Each row is a point on a tangle of strands that fork, close into loops and nearly touch. The rows are in no order.
In the rows, zero is written as 128.
Two points are linked if the straight distance between their rows is under 66.4.
<99>: [130 115 133 148 160 116  76 134  87 129 120 104 128 126]
<498>: [109  90 129 173 147 141 143 127 110  96 102 117 109 155]
<722>: [107 148 125 120 122 113 169 126  89  73 101 126 145  59]
<212>: [140 168 146  82 134 111 134 136 101 114 142 117 151 107]
<707>: [144 165 114 155 142  90 162 131 154 144 102 124 123 155]
<393>: [ 73 154 141 122 111  95 184  81 104  90  98 126 153 108]
<490>: [111  92 137 158 147 138 114 131 113  95 112 101 120 151]
<177>: [133 120 167 119 169 124 130 154 139 135 127 187  94  55]
<45>: [125 146 125 162 150  99 135 133 149 133 100 106 116 157]
<431>: [ 82 160 144  97 123 118 135  89  73 112 114 125 165  93]
<120>: [167  75  98 147  97 156  43 170 148 156 170 147 112 101]
<397>: [123 141 136 130 145 120  70 127 152 143 120  81 130 160]
<12>: [153  64 114 164 127 157 134 168 125  67 121 124 116 116]
<556>: [162  66 129 131 118 173  86 160  96 121 166 154 134 115]
<81>: [152  98  96 149 101 179 138 151 179 124 131 115  96 133]
<416>: [148 186 140  59 126 102 122 131 171 132 144  95 161 166]
<160>: [111  99 128 134 114 169 132 125 158 115 125 103 110 170]
<451>: [121  79  75 185 105 149 104 115 175 169 150 106  50 128]
<534>: [132  98 144  98 107 189  65 128 133 162 176 128 127 151]
<670>: [ 89 167 157  65 131  63 136  73 135 123 131 100 167 179]
<79>: [121  86 151 162 174 136  89 129  85 160 135 175 108 110]
<540>: [105 159 142  97 115  86 200  87 137 119 121 133 156 171]
<444>: [133 109 148 156 178 124 101 139 103 167 131 180 102  86]
<598>: [102 125 180  93 160 139 141 143 140 122 130 183 105  61]
<667>: [172  61 125 140 114 170  83 178 124 142 174 189 119 115]
<682>: [145 163 127 119 142 103  92 136 168 141 123  83 137 156]
<107>: [147 152 130 136 155  97  97 147 103 124 117 102 130 111]
<709>: [154 182 133  87 133  99 109 143 177 138 134  96 150 159]
<85>: [142  93  67 187 103 158 112 126 173 172 142 113  65 122]
<525>: [121  71 144 155 162 151  88 125  63 140 140 168 120 112]
<117>: [173  68  98 154 103 152  58 178 136 120 152 124 122  99]
<684>: [157 167 135  99 144 113 116 144  99 131 132 121 143 101]
<271>: [133  95 120 123 103 180 126 144 175 107 140  99 106 144]
<382>: [126 127 142 126 144 143  56 124 125 157 143  97 136 158]
<478>: [ 87 152 132 128 107  96 220  84 105 104 105 142 148 120]
<585>: [ 70 152 156 104 144 146 140  89  90 153 116 181 139  87]
<521>: [136 164 135 120 127  89 182 133 136  99 112 121 135 125]
<708>: [105 115 124 150 128 152 132 113 155 129 115 108 114 188]
<404>: [ 98 165 154  79 124  74 167  88 142 108 126 115 159 173]
<407>: [141 169  98 162 131 104 149 112 148 177 105 123 134 182]
<541>: [110 126 112 171 131 148 148 109 130 146 103 122 121 189]
<778>: [125 107 166 146 183 114 108 153 137 151 128 183  89  71]
<420>: [154  99 118 107  88 172  77 154 172 131 169  94 109 118]
<37>: [132 164 124 105 111  94 208  96 132 139 129 143 159 174]
<446>: [144 164 101 170 130  92 194 129  99 135  97 146 127 117]
<258>: [145 167 108 144 112  95 215 116  99 129 107 153 143 119]
<570>: [160 185  99 121 106  95 193 112 134 157 125 141 163 171]
<441>: [109 173 157  41 130  90 118  92 134 132 149 104 175 178]
<228>: [133 173 148  42 124 101 125 112 156 126 151 100 167 177]
<193>: [ 75 127 183  92 156 150 145 114 132 123 120 183 113  75]
<491>: [ 80 162 143  95 130 137 132  85  68 128 119 150 159  88]
<169>: [157  98  75 171 102 171 138 150 176 147 129 121  85 124]
<630>: [138  71 134 133 133 171  88 144  80 106 151 128 133 128]
<149>: [171 183  79 120 102  93 169 107 138 174 131 127 173 180]
<130>: [129 148 117 157 148  88 151 143 110 100  92 118 119  88]
<469>: [121 145  97 170 125 136 141  96 123 166 106 123 131 191]
<773>: [164  69 104 161 114 157 115 176 145  84 125 119 111 114]
<371>: [162  78  99 160 106 148  86 175 167 105 134 113 106 107]
<248>: [133 151 112 172 144  87 180 136 114 119  86 133 115 109]
<402>: [ 82 159 147  96 119  97 156  93  94  90 113 112 155 104]
<647>: [151 102 124  93  87 189  64 147 151 153 183 114 117 126]
<602>: [132 168 139  99 129  95 164 135 123  91 120 112 139 115]
<161>: [ 59 144 173 103 155 145 138  91 122 145 110 186 126  83]
<479>: [170  68 112 150 106 166  66 177 139 159 173 183 114 108]
<450>: [118  83 138 142 144 140  84 132  86 106 129 103 127 136]
<472>: [122 154 119 141 128 100 178 137 103  79  91 128 133  65]
<713>: [138 100 123 108  95 174  99 148 174 111 152  89 108 135]
<452>: [116 159 122 135 106 101 225 100 100 110 109 155 147 120]
<781>: [121 101 146 111 120 174  58 123 122 148 158 111 132 159]

A piece is all that can be reached along the links. How many separate loops has the piece of each point below (a circle has one, a figure eight two, a Y none), and how many tips (points with one link)?
<212> -> loops 0, tips 3
<382> -> loops 0, tips 3
<452> -> loops 0, tips 2

A tip is a point with one link. Name the tips that can be reached along the links from each point below, in the order of the rows.
<248> -> <722>, <525>
<684> -> <498>, <12>, <521>
<670> -> <45>, <451>, <149>

Name the points in between on the shortest way along the links from the first point to the second, in order.
<469>; <271> -> <541>, <708>, <160>
<12>; <120> -> <773>, <371>, <117>
<630>; <107> -> <450>, <99>
<37>; <228> -> <540>, <404>, <670>, <441>
<670>; <682> -> <441>, <228>, <416>, <709>
<525>; <778> -> <79>, <444>
